A landscape with many peaks, sampled at points; each row gives a point and its height.
From any point a climber takes the steepest step (rise divided by distance) to one of its 2 nearest points. It stops when none of these is higher. Distance is the straight distance between rows; heights are no part of it.
J732 (h 12.9): [109  23 153  85  89 122 120 101  73 111 107  88 143 107  71  91  95 115
 102  75 118  95]
J497 (h 23.2): [119  85  90  73  29 134 104  74 116 101  65 125 102  56 121 119  82 107
 108 110 122  80]
J104 (h 44.5): [140 123 116  85  67  98  90 110 135  95 120  96 107  73  83  66 113 140
 112  82 136 107]
J350 (h 18.1): [ 83  76  85 126  73  97  88  84  69  91  97  77  79  98 120 120  80 137
  62  76  74  47]
J889 (h 35.8): [ 90  98  90 114  99 140  85  92  54  98  52 126  94  99 124 116  60 104
 111 114 102  63]
J843 (h 34.8): [ 97  93 128  91  32 112  78 114 111  99  79  84  70  88 115 106  70 124
 135 113 115  79]
J433 (h 27.1): [ 82 115  83  81 129  98  87 104  53 119 125 113  89 102 118  94  93 116
 104  72 123 115]
J731 (h 11.9): [ 90  52 116  94  98 104 121 170  86  54 121  89 151 109  97  49  48 112
 116 102  88 116]
J427 (h 31.7): [ 63  66  93 119  94 104 105  86  72  71  66 117  96 108 135 121  46 120
  97 100  92  81]
J543 (h 17.9): [ 85 122  86 102  69  99  97 101 124 116  90 132  49  98  53 112 128  93
  70  47  88 102]
J959 (h 35.9): [111  89  87 119  98  83 118  79 107  78 115  80 125  82 104 123 136  74
  67 120  46  61]
J541 (h 9.9): [ 81 116 105 100 136  62  70 113 104 153 101 128  50 113  68 143 126  64
  85 111  90 114]
J661 (h 23.6): [107  99  85 155 146  85 128  58 103  32  57 121 113 128 113  88  83  87
  53 129  83  96]
J981 (h 24.7): [ 94 134  76 123 112 143 110  78  78  83  85 102 106  99  84  61 131 111
  60  71 114  98]
J64 (h 32.9): [ 93 112  55 113 118  76 124  73 104  57  94 121 115 111 138  98  77  87
  79  94  93 132]
J97 (h 37.4): [100  89 114 112  95 110 147  69 118  48  78  87 132 109 120  58  40  91
 132  98 122 159]
J798 (h 21.1): [ 93  89 100  74  48 123 117 132 106  69 105  97 119  94 114  62  44 103
 124  87 112 117]
J751 (h 16.8): [ 82  86 123 122 143  91 106  90 107  89  66 158  98 137  94  90  75  82
  80  67  80 104]
J379 (h 31.6): [ 73 127  83 101 130 119  84 117  63 138 111 114  77 107  77 100 129 119
  89  72 114 112]
J116 (h 52.1): [108  95 135 121 102 106  96  74 132  96  79  75  79 116 120 112  87  71
 128 152  50  69]
J677 (h 7.6): [123 104 132 124 113  44  95  92 151 117 102 111  84 118  85 158 114  91
 125 127 114 111]
J185 (h 35.5): [108  99 117 101  58 114 115  59 143  64  71  58  97  81 114  76  64 120
 119  96 114 117]
J113 (h 20.5): [ 92 149  80  94 101 124  79  96 114 133  70 117  36 100  66  93 118  88
  75  87  90 121]
J809 (h 8.2): [ 66  48 137  81  80 133 131 118  80 110 100  62 167 121  66  84  89 105
 117  88 105 111]
J10 (h 13.7): [ 91  73 140 115 127 100 112 112  61  79 114  73 124 121 120  61  79 119
 108  95  91  90]
J460 (h 45.1): [ 86 130  82 100  83 134  88  95 112 126  51 116  76  94  62 139 132  97
 120 136 130  99]
J893 (h 21.8): [ 79 133  91 100  86 113  88 105 110  83  90  96  74 102 117  77  63 135
 111  72 107 108]
J449 (h 32.3): [117 136 111  74  69 115  80 110 131 126 117  74  70  64  60  94 127 139
 104  71 128  94]
J868 (h 26.3): [106 158 118 138 144  97 103  71 141  93  71 106  58 132 100 110 106  66
  81 124  83 126]
J100 (h 25.9): [ 90  51 121 125  86  73  96  88  74  93  87 110  85 103 113 128  59 123
  92  81  91  51]
J342 (h 47.4): [119 115 129 107 110 105  84 116 108 141  87 131  81 104  42  91 135 113
 105  80 120 106]
J233 (h 24.6): [126 133 106 127  88  86 110  31 139  94  81 101  62  99 101  94 100  93
  67  74  73  96]
J631 (h 23.1): [ 80 131  92  89  72  89  91  97 141 144 111  95  57  80  44 125 127 110
  88  64 113 113]
J288 (h 27.0): [ 84 101  64 158 130  72 112  58 104  54  65  98  93 121  99 130 124  89
  52 129  63  79]
J491 (h 16.0): [115  55 108  79  75 121 116 148 109  65 116  77 122  98 128  31  45  95
 112  98  74  97]
J846 (h 8.6): [109 131 126 105 140  52  82  82 130 127  86 122  49 113 102 151 112  75
 101 139 102 108]
J663 (h 16.9): [ 89 115  97 120 120 104 108 103  81  74 117  80 111 105 105  52  64 134
  92  61 109 111]
J41 (h 58.3): [141 118  90  85 102  90  78 122 112 106 123 147  88  72  94  78 123 139
 106  74 153 115]
J783 (h 50.4): [101 113  99  77  67 124  84 115 127 133  86  94  92  73  78 150 127  90
 145 135 135 108]
J991 (h 23.7): [ 91 157 110 116 108 143  84  81 128 110  54  98  55 127  86  88 104  74
 105 115  95 135]
J188 (h 42.6): [109  78 109 103 100 117 110  71  91 134  99 108 121  99  83 121 134 103
 112 106 126  98]
J343 (h 32.0): [ 93 107  55  89  88  92  84 121  86 107 108 108  82  61  92 124 105 131
  74  72  92  48]
J409 (h 43.8): [ 97  95 129 100  32 126 106  73 132  92  70  46  94  89 110 101  73  94
 141 125  99  88]
J903 (h 27.5): [ 78 101 104  89  52 134  97 123 108  88  98  74  72  81 112  77  39 134
 126  89  92  86]
J507 (h 30.4): [108 114  49 124 120  56 115  67 121  79 111 103  92 112 118 125 117  76
  48 109  42  73]
J620 (h 23.3): [109  56  84  77  93 102  91 115  44 108 111 133 122  88 115 113  82 133
  87  69 131  85]
J419 (h 40.0): [ 99 118  90 101  85 149  74  99  97  91  55 120  88  85  97 116 101  85
  98 129 101  76]
J362 (h 9.3): [123  46 130 115 101  82 118 152 111  57 114  85 147  92  98  70  71 112
 107 128 105 107]
J819 (h 28.0): [142 104  97  80  31 103  86  81 128  99  91 103  63  79 142 129  86 125
 123 112 119  70]
J516 (h 7.2): [141  71 125 100 102  61 124 116 151  77 116  91 146 108  91  87  98 100
 123 119  99 120]
J988 (h 49.7): [133  71 109  74 106 122  94  76  83 139 110 105 130  82  87  98 162  72
 100 123 113 111]
J45 (h 41.3): [151  73 107  71 124 108  86 101  79 141 128 122 104  92 111  86 130  48
  84 113  81  97]
J908 (h 37.2): [ 86 117  55  96 111  60 105  70  60  64 121  85 104 109 161 120  65 103
  92  82  84 124]
J588 (h 39.5): [116 136  60  81  86  86  69 113  99 126 122 119  71  69  92 126 125  97
  79  90  97  86]
J920 (h 46.9): [127 125  63 102 109  54  89  99 103 107 134 101  73  60 120 129 137 124
  70 106 119  93]
J878 (h 29.2): [103  80  94  99 150  94 109  83  40 127 122  90 137 103 105  97 126  75
  88  94  90  81]
J372 (h 19.8): [113  67 100  57  58  66  91 122 132 105 107 144 116  74  99 167 105  71
 118 127 123 109]
J309 (h 4.9): [ 64  68 115  89  93 120 109 126  86 117 107  64 149 114  49 118 124  96
 131 105 115 109]
J671 (h 38.4): [ 89 109 116 113 128 128  83  99  84 165  93 126  80 100  48  95 152  83
  80  78  95  98]
J160 (h 28.7): [119  93 110 124 159  93 117  72  68 101 116 101 153 107  90  70 141 106
  83 101 113 104]
J76 (h 19.2): [107  99  74  74  50 149 115 106 116  83  89 129 124  81  95  86 106  90
 112 105 113  94]
J994 (h 22.3): [133  70 101  66 104  40  98 128 123 105 113 143  97  98 111 151  94  86
 113 108 113 120]
J710 (h 20.2): [ 97  96 121 157 148  93 127  85 102  62  65 137 124 134  81  73 111  99
  66  92  91  99]
J490 (h 60.5): [113 109 133  81  78  91  95 126 128 132  94 114  88  94  67 121 115 100
 131 106 116 117]
J568 (h 13.8): [105  94 125  99 144  77  87  95  93 130 106 130  74 124  95  94  92  92
  82  57  82 110]
J109 (h 28.1): [127  96  84  94 123  85  94 105  63  87 126 125 135  77 144  98 102 131
  94 101 136  91]
J931 (h 51.6): [109 122 113 109  99 111  75 108 100  93  81  75  37  85 133  95  82 116
 101 126  82  41]
J440 (h 64.0): [150 105  83  78 118  48  91 120 124 104 153  59  90  92 133  81 105  87
  99 113  58 101]
J447 (h 54.1): [143 137  73  80 118  44  76 119 113 107 152  79  68  75 137 113 113 105
  99 101 102 108]
J806 (h 42.8): [ 95  86 115 100 107 129 126  86 114  84  81  81 126 124 104  74  86  67
 126 113 107 140]
J396 (h 9.5): [ 87 117  76  67  39 179  87 137  79 118 115  82 104  70  94  82  98 102
  98 120 100  72]
J290 (h 44.2): [108 108  76  65 106  57  95  76  82 105 156  70 100 110 151 110  91 102
 109  86 108 127]
J459 (h 37.7): [ 77  94 124  91 115 129 117 153 121  76  85  91 145 132  92  82  88  83
 148 140 104 141]
J305 (h 34.9): [119  98  80  92 118 127  79 109  56 121 112 109 104  92 106  94 133  72
  71 114  80  74]
J44 (h 35.2): [107  89 114 102 123 100  94  84  78 107 115 123 126 104  81  78 130 121
  94  82 144  99]
J673 (h 17.8): [ 72 133  65 108  89 134 110  75  67  93 120  54 123 111  75  68 144 109
  79  88 108 115]
J268 (h 11.4): [ 72 101 107  89 132  71  94  98 111 132 110 113  65 137  87 129  95  67
 106  91  74 136]
J435 (h 32.5): [ 96 116 108 115  91 102 126  58 133  64  72  86  81 115 125  85  51  89
 111  79  96 147]
J60 (h 6.0): [142  93 136 108  96  38 123  77 178 105 112 101 126 111  86 122 121  80
 119 101  98 116]
J78 (h 12.4): [ 47 132  44 102 120 119  98 105  52 113 126  47 114 100  70  94 139 103
  85  89  88  80]
J312 (h 29.0): [106 116 108 117 125  72 115  48 127  96  87 104  90 132 117 108 110  80
  82  93  84 109]
J833 (h 52.6): [111  94  94  79 104  71 106  85 102 100 137  43  97 104 135 112  97  65
 112 109  79 107]
J247 (h 18.6): [ 96  72 141  93 130 136  92 105  45 105 121  99 120 113 124  55  79  92
  94  87 103 117]
J961 (h 14.8): [ 71 104  73  87  55 146 103 134  97 100  98 111 124  67  67  79 125 104
  90  94  96  81]
J432 (h 33.7): [ 76 110 107 102 135  84 109 160 120  82 114  97 119 130  88  74  92  70
 117 114  77 140]
J425 (h 18.5): [ 84  52 140  71  88  98  96 120  49 128 113 114 130 101 103 108  76 131
 116  86 132  95]
J698 (h 25.1): [ 84  86  69 119  87  72  98 113  78  88 124  82  87  87 116 115  98 150
  93  87  87  67]
J468 (h 5.7): [ 31  95  88  87  92 110 102 131  96 116 106  77 115 114  67 120 101 127
 122  97  96  91]
J914 (h 65.0): [ 96 115 146 130 116 110  83  95  90  98  90  53  75 101 122 110  88 112
 106 144  71  55]
J441 (h 23.4): [ 71  83 106  89 128 121  90 118  43 121  91 126  98 110 123  85  93  88
 105  85 105  96]
J762 (h 25.0): [130  87  89 101 104  60  91 123  98  94 110 136 103  82 133 113  89 114
 114 110 113  84]
J520 (h 30.7): [ 88 123 102  97 121  93  90 153 134  90  95 140  86 111  99  75  89  66
 122 120  93 151]
J478 (h 43.6): [115  68 108 130  97  98 129  70 110  81  89  63 113  95 100 109  97  61
  95 143  54  67]
J973 (h 29.8): [ 92 128  67 118 126  98 121  79  96  73  80 121 127 122  96  91 116 109
  88  93 123 125]
J934 (h 8.5): [ 31 101  56  92  82 116 103 124  65 112 116  62 143  97  69 107 124 107
 101 114 100  80]

Where does a climber stop that starts at each point below?
J100 => J490
J60 => J914
J934 => J440
J10 => J490
J661 => J914

Call two points neighbours if one is among the 2 nearest of the other. Go from one point of each pair to the other, from neighbour to neighbour, staying as high as possible. Name the lowest point that can't be avoided.
J41 and J988 => J44
J490 and J440 => J350
J312 and J41 => J543
J409 and J806 => J435
J109 and J490 => J372
